Each scene shows the same named points in several views. A view is turned or mirrored, and shifted as a whole, has a little noise and may leave points out.
In the rows, zero is written as 128.

Scene 1
View 1
Q_545: [120 153  99  90 117 120 166 139 148 137 136 190 111 150 110 112  79 115
 125 107 134 151]
Q_105: [143 168  70  76 152 119 194 100 120 138 159 207  94 150  85 131  85 101
 152  74 131 156]
Q_129: [110 134 166  26  95 171 111 207 159 116  96 116 112 144 119 118 121 146
  94 136 127 125]
Q_556: [111 135 125 124  82 157 103 154 159 136  96 164 101 157 101 103 104 107
 109 137 197 139]
Q_331: [122  95 159  42 112 159 144 175 176 102 119 141 115 126 103  86 138 159
  96 135 133  92]
Q_314: [162  90 121  61 152 180 149 113 154  93 144 147  96 128  47  92 175 132
 144 106 157  70]
Q_318: [126 174 103  75 119 150 136 142 126 138 120 166  93 159  96 138  95 101
 133 101 154 160]
Q_429: [123 107  84 206  72 129 107 123 184 135 126 181 147 153  92  60  95  88
 144 147 180 118]
Q_692: [134 118 147  36 121 182 123 166 153 105 115 125 102 137  85 111 147 140
 118 123 142  99]
Q_698: [161 115 104  46 156 164 162 125 143 101 158 143 116 133  63 108 148 128
 156  94 109  92]
Q_606: [162 107  98  93 131 182 114 128 151  99 144 120 131 141  51  95 159 107
 172 114 131  80]
Q_621: [120 108 152  44 113 146 155 172 171 112 121 156 111 130 111  94 120 154
  95 127 131 108]
Q_846: [125 143  71 177  81 134 106 135 162 140 130 166 150 161  94  88  84  81
 160 131 150 139]
Q_592: [125 126 112  85 115 119 175 146 165 123 143 182 127 136 110  92  93 131
 121 116 119 126]
View 2
Q_314: [125 152 123 162 137 119 190  80 164 107 152 199 113 128  98 132 135 123
  73 112 130 136]
Q_331: [116 137 168 109 117 170 163  89 150 139 127 151 110 148 133 131 157 149
 117 112 141  91]
Q_129: [111 149 150  80  74 160 137 109 135 139 140 126  93 148 164 105 156 160
 126  92 168  69]
Q_606: [138 126  86 182  94 107 185 109 159 112 142 186 115 136 126 150 163 133
  59 103 128 137]
Q_846: [151 129  55 183  65 124 160 139 101 126 135 186  94 138 191 186 213 197
 159 143  86 126]
Q_105: [119 190  40 153 131 116 174  86  93  80 159 161   1 109 151 147 183 121
 161 141 132 167]
Q_621: [114 146 152 106 118 170 161  88 137 132 130 144  89 142 143 133 164 148
 137 122 143  96]
Q_318: [122 183  62 129  81 114 147 112  97 100 166 162  49 119 173 125 169 161
 154 116 139 122]
Q_692: [116 148 136 119  95 137 159  99 151 125 148 160 110 140 135 112 143 146
  95  96 155  94]
Q_556: [137 162 105 138  73 128 144 122 106 127 160 194 113 129 177 142 167 209
 168 129 105  92]
Q_698: [118 149  95 154 126 123 188  85 152 102 141 160  70 131 115 136 158 102
  73 107 150 147]
Q_429: [159 121  78 199  87 130 171 131 110 134 130 215 125 137 179 204 211 212
 168 161  57 126]
View 3
Q_846: [164  70  83  75  92 131 127 136 157 166 133 156 170 126 105 124 162  96
 144  71  79  92]
Q_429: [174  66  99  63  93 161 129 154 160 162 130 185 191 143  80 119 140 106
 112  85  85  71]
Q_129: [ 72 138 108 164 146  94 136 153 213  95 187 128 104 148 144  70 120 110
 162 143 148 116]
Q_606: [186 142  84 110 109 107  99 108 154  78 143 150  93 121 116 124  99 159
 137  81 119  81]
Q_692: [127 160  99 146 139  99 123 139 190  79 171 138  94 148 140  87  95 132
 143 124 142 101]
Q_331: [117 145 109 142 139 118 142 155 217  75 166 164 106 140 120  55  90 136
 146 145 148  89]
Q_545: [163 123  68  97 132 108 176 147 200 150 135 147 140 129 150  63 142  77
 177  98  99 116]
Q_105: [224 158  35  84 138  88 189 126 184 148 113 138 123 119 178  65 135  69
 189  71  82 126]
Q_318: [156 140  67 112 137  89 153 136 173 149 153 120 131 151 172  98 142  69
 165  89 100 131]
Q_698: [197 173  67 117 130  89 137 111 183  72 132 146  76 111 144  81  93 143
 167  90 122  95]
Q_314: [207 184  83 114 136 111 125 126 169  62 140 163  88 143 134  91  63 150
 124 102 130  79]
Q_621: [124 143 100 135 142 115 157 158 219  94 159 158 113 139 129  47 104 118
 158 139 137  98]
Q_556: [128 110 102 111 129 129 134 164 170 149 169 148 165 180 133 110 128  80
 116 112 109 101]
Q_592: [161 123  78 102 127 117 173 149 214 125 131 163 131 115 129  48 129 104
 176 110 111 100]
View 4
Q_314: [108 105 130 148 151 121 110 141 149 115  81  63  98 178 141  66  42 134
 129 111 156 127]
Q_429: [172 137 103 136 227 138 158 131  91 167 105  84  52 106 190 169 112  58
 161 148 146  72]
Q_556: [157 111 121 137 184 103 134  85 116 177  67 133  79 113 193 150 120 118
 140 144 148 127]
Q_105: [ 87  93 109 129 126 175 103 115 118 172 133 116  90 166 178  62 185  82
 144  70 115 112]
Q_592: [ 92  88 111 139 138 143 124 118 133 153 111 124  89 118 160 111 109 108
 180 107 130  93]
Q_698: [ 71  87 142 143 136 151 109 130 160 127 107  77  93 168 158  53  74 131
 153 104 157 116]
Q_846: [143 120 126 131 216 158 150 108 108 179 117  94  47 113 212 145 142  68
 166 142 158  81]
Q_545: [103  91 109 133 137 146 118 100 119 178 111 142  85 125 182 109 162  98
 163 100 123 107]
Q_331: [ 95  82 122 150 133  96 126 111 157 131  69 133 104 106 141 122  39 161
 180 134 147 115]
Q_318: [107  91 136 130 147 139 115  78 130 183  96 137  85 142 205  96 163 119
 140 112 144 135]
Q_692: [ 95  85 146 146 142 103 117  96 164 139  67 118  98 135 167  96  57 167
 153 134 164 137]
Q_606: [102 108 157 143 187 145 130 128 154 129  98  52  71 163 179  78  58 124
 145 136 182 111]
Q_621: [ 92  79 116 146 125 103 121 106 151 143  77 144 104 106 147 121  67 150
 181 122 137 112]
Q_129: [ 85  68 149 144 128  93 126  69 170 158  62 168 100  96 177 124  77 183
 181 144 160 137]

Which points are out of place in each view (at most two, in the order of its rows)? Write - if all are in place.
view 1 => Q_129
view 2 => Q_846
view 3 => -
view 4 => Q_592, Q_545

Scene 2
View 1
Q_686: [190 182 107 136  91 112 118 175  88 159 126 123  95  72 102 211  69 122
  88 156 165 150]
Q_572: [194 156 134 144  84 103 134 128 114 142  98 114 131 167 138 149  83 147
 130 118 120 138]
Q_308: [142 162 123  92 129  70 119 177  59 107 142 164  82  77  69 140  97 151
 110  86 127 161]
Q_191: [201 132 127 110 118  81 143 123  85 122 117 132 117 133  91 144 116 154
 123 129 123 169]
Q_3: [140 157 146 143 146 112 120 134  87 136 149 150 103 110  87 124 128 145
 140  56 181 148]
Q_359: [190 117 148 137 162  88 147 135  70 120 148 159  79 150 103 117 110 133
 110  82 120 160]
Q_726: [181 191 113 134  66 106 117 169 103 151 107 115 115 100 119 195  62 137
 104 144 145 138]
Q_821: [182 161 130 114  69  82 130 125 115 122  85 116 146 165 127 137  91 169
 143 114 102 143]
Q_423: [182 131 152 147 129  98 140 110 101 127 120 137 120 183 124 106 118 151
 143  74 126 145]
Q_994: [168 156 132 143 141 114 125 146  79 147 150 143  91  93  86 157 115 131
 115  97 179 156]
Q_452: [137 191 125 114  74  82 110 184  94 120 110 139 105 112 118 148  60 154
 117  83 113 130]
Q_654: [136 168 156 162 113 121 118 129 112 141 126 135 124 155 126 112 108 151
 153  41 161 125]
Q_418: [178 134 124  92 144  73 135 133  67 112 138 151 101  94  57 138 135 156
 125 110 141 182]
Q_651: [179 139 150 161 141 114 136 130  92 143 138 142  99 151 120 128 107 132
 124  78 152 144]
View 2
Q_994: [103 133  92 133 139 130 118 123 104 135 123  60  97  84 178 160 106 163
 115 135 112 138]
Q_686: [ 90  52  97 163 160 117  97 108 126 124 164  93  94 109 175 170 103 166
  99 170  73  87]
Q_308: [ 55 149 117 158 151 125 138 141 127 157  93  96  52 102 181 190  98 150
  78 132  84 156]
Q_191: [113 118  76 109 176 146 166 133 127 181 126 123  89 115 156 150 109 178
  87 129 117 134]
Q_3: [ 91 177  98 118 133 122 140 135  95 136 114  66  91  75 170 151  90 164
 135 124 125 176]
Q_359: [119 147  80 114 155 134 134 142 108 177 102  90  91 108 156 166 103 146
  59 106 163 171]
Q_452: [ 49 114 118 150 164  88 139 137 126 136 152 135  55 120 137 169  55 151
 104 157 102 168]
Q_572: [112  94  77 102 180 110 153 128 116 154 176 141 101 124 121 132  73 174
 111 146 145 151]
Q_418: [ 90 150  94 130 161 156 163 137 130 179  87  99  70  98 186 171 121 171
  81 123  90 139]
Q_654: [ 91 167  94 100 143  95 148 138  90 128 153  97  97  91 131 131  56 166
 151 133 158 199]
Q_821: [ 94 109  84  99 190 113 186 135 128 167 169 169  82 130 115 132  69 185
 113 147 127 158]
Q_726: [ 82  60  99 148 168 103 118 117 125 124 182 122  89 116 148 156  79 171
 117 172  89 113]
View 3
Q_191: [102 147 125  92 169 114 163 145 112 101 138 101 151 109 109 136 142 112
 184 162  98 129]
Q_423: [126 114 119  88 148 148 162  92 140 106 167 104 152  72 120 117 150 127
 177 151 117  90]
Q_572: [145 110 143  90 142 121 192  94 130 100 133  99 139 103 121 130 151  64
 193 165  93 113]
Q_821: [155 103 155  72 171 116 172  99 125 105 120  93 162 118 127 134 136  80
 199 166  80  98]
Q_994: [104 172 126 115 161 128 172 162 137 112 175 124  92  91 132 137 168 100
 169 103 112 157]
Q_418: [ 86 176 123  89 196 116 138 184 113 110 157 110 145 110 117 136 140 141
 173 128 101 142]
Q_726: [144 152 159  96 163  96 210 146 127 103 130 104  91 134 124 145 150  19
 194 124  75 164]
Q_308: [116 191 135  61 217 116 153 182 129 116 182 100 114 117 114 125 120 106
 169  84  85 142]
Q_651: [114 138 112 104 139 146 173 109 145 104 183 112 121  68 120 117 160 113
 171 133 121 115]
Q_686: [117 179 146 112 159  89 213 176 116  98 134 107  78 135 112 149 155  19
 187 122  80 190]
View 4
Q_359: [ 82 141  69  90 147 113 119 128 184  88 114 162  78 104  62  85 121  66
 130 150 189  95]
Q_994: [ 93 146 115 133 163 123  92 115 153 112 122 137 132  95  60 121 135 102
 138 130 168 119]
Q_651: [ 99 133 110 110 138 112 134 130 170 105 119 174  87  82  69  99 143 102
 149 144 172 105]
Q_452: [114 118  88 106 131  88 105 113 183  80  94 136 119  98 101 150 182 181
  79 151 179 125]
Q_423: [ 97  89  93  88 122 102 141 134 181 107  97 193  66  94  48  95 139 123
 146 154 174  92]
Q_821: [110  67  73 103 103  89 115 140 186  98  79 177  67 111  61 142 168 188
 130 132 187  84]
Q_572: [113 100  85 121 108  99 124 149 181  98 101 177  66  96  76 137 171 165
 152 121 190  84]
Q_418: [ 75 105  69  98 163 120  70 109 166 102  90 135 125 133  22 113 108  98
 115 138 178 107]
Q_3: [ 91 122 135 105 160 114 116 101 154 122 112 159 132  84  47  99 131 109
 128 160 148 130]
Q_654: [110 102 148 102 129  99 153 116 165 121 109 191 101  64  69 103 161 149
 135 169 147 124]
Q_308: [ 86 132  74  94 168 107  74  95 172  85  95 114 146 120  66 124 134 117
  71 158 178 131]
View 5
Q_418: [136  84 107  99 112 176  84  92 146 167  93  70  55 133  93 121 108 123
 129  40 111 123]
Q_191: [143  87  88 101 105 148 101  93 148 158 129  72  93 153  90 129 105 121
 152  69 119 154]
Q_359: [109  80  73 105  88 185 127 115 150 116 104  91  88 143 122 143  78 142
 145  53 103 132]
Q_423: [108 107  80  99  99 135 154 140 155 125 130  87 100 141 138 125  95 142
 152  90 114 167]
Q_654: [108 143 122 129 125 138 156 177 133 150 109 125  93 129 163 128  98 136
 155  95 110 166]
Q_686: [186 105 123 164 121 177  48  81 100 194 119 140 126 167  75 191  90  95
 181  67 115 141]
Q_651: [118 112  93 117  90 159 134 129 131 131 114 121 102 140 139 149  86 143
 148  81 108 147]
Q_3: [116 128 132 118 109 168 120 143 125 160  85 122  64 118 149 131 100 139
 128  66 104 129]
Q_308: [128  83 120 141 152 204  79 127 145 170  72  85  65 137 100 140  91 106
 156  21  97 121]
Q_726: [175 116 121 165 142 153  75 108 113 191 133 126 134 170  88 177  96  92
 193  84 120 169]
Q_821: [141 108  92 122 148 114 127 135 157 164 152  65 119 165  99 123 110 105
 186  94 124 198]
Q_452: [134 107 116 168 182 170 105 159 143 174 104  98 109 157 108 151  90  94
 197  57 106 167]
Q_994: [141 116 125 127  95 178  91 109 112 165  95 134  80 132 123 157  95 131
 137  63 108 122]
Q_572: [144 111  88 127 122 123 127 126 142 153 150  98 134 166 109 146  99 116
 185 102 124 187]

Which points are out of place in each view (at most two, in the order of its rows)? Write - if all are in place.
view 1 => Q_686
view 2 => Q_418
view 3 => Q_726, Q_651
view 4 => Q_359, Q_423
view 5 => -
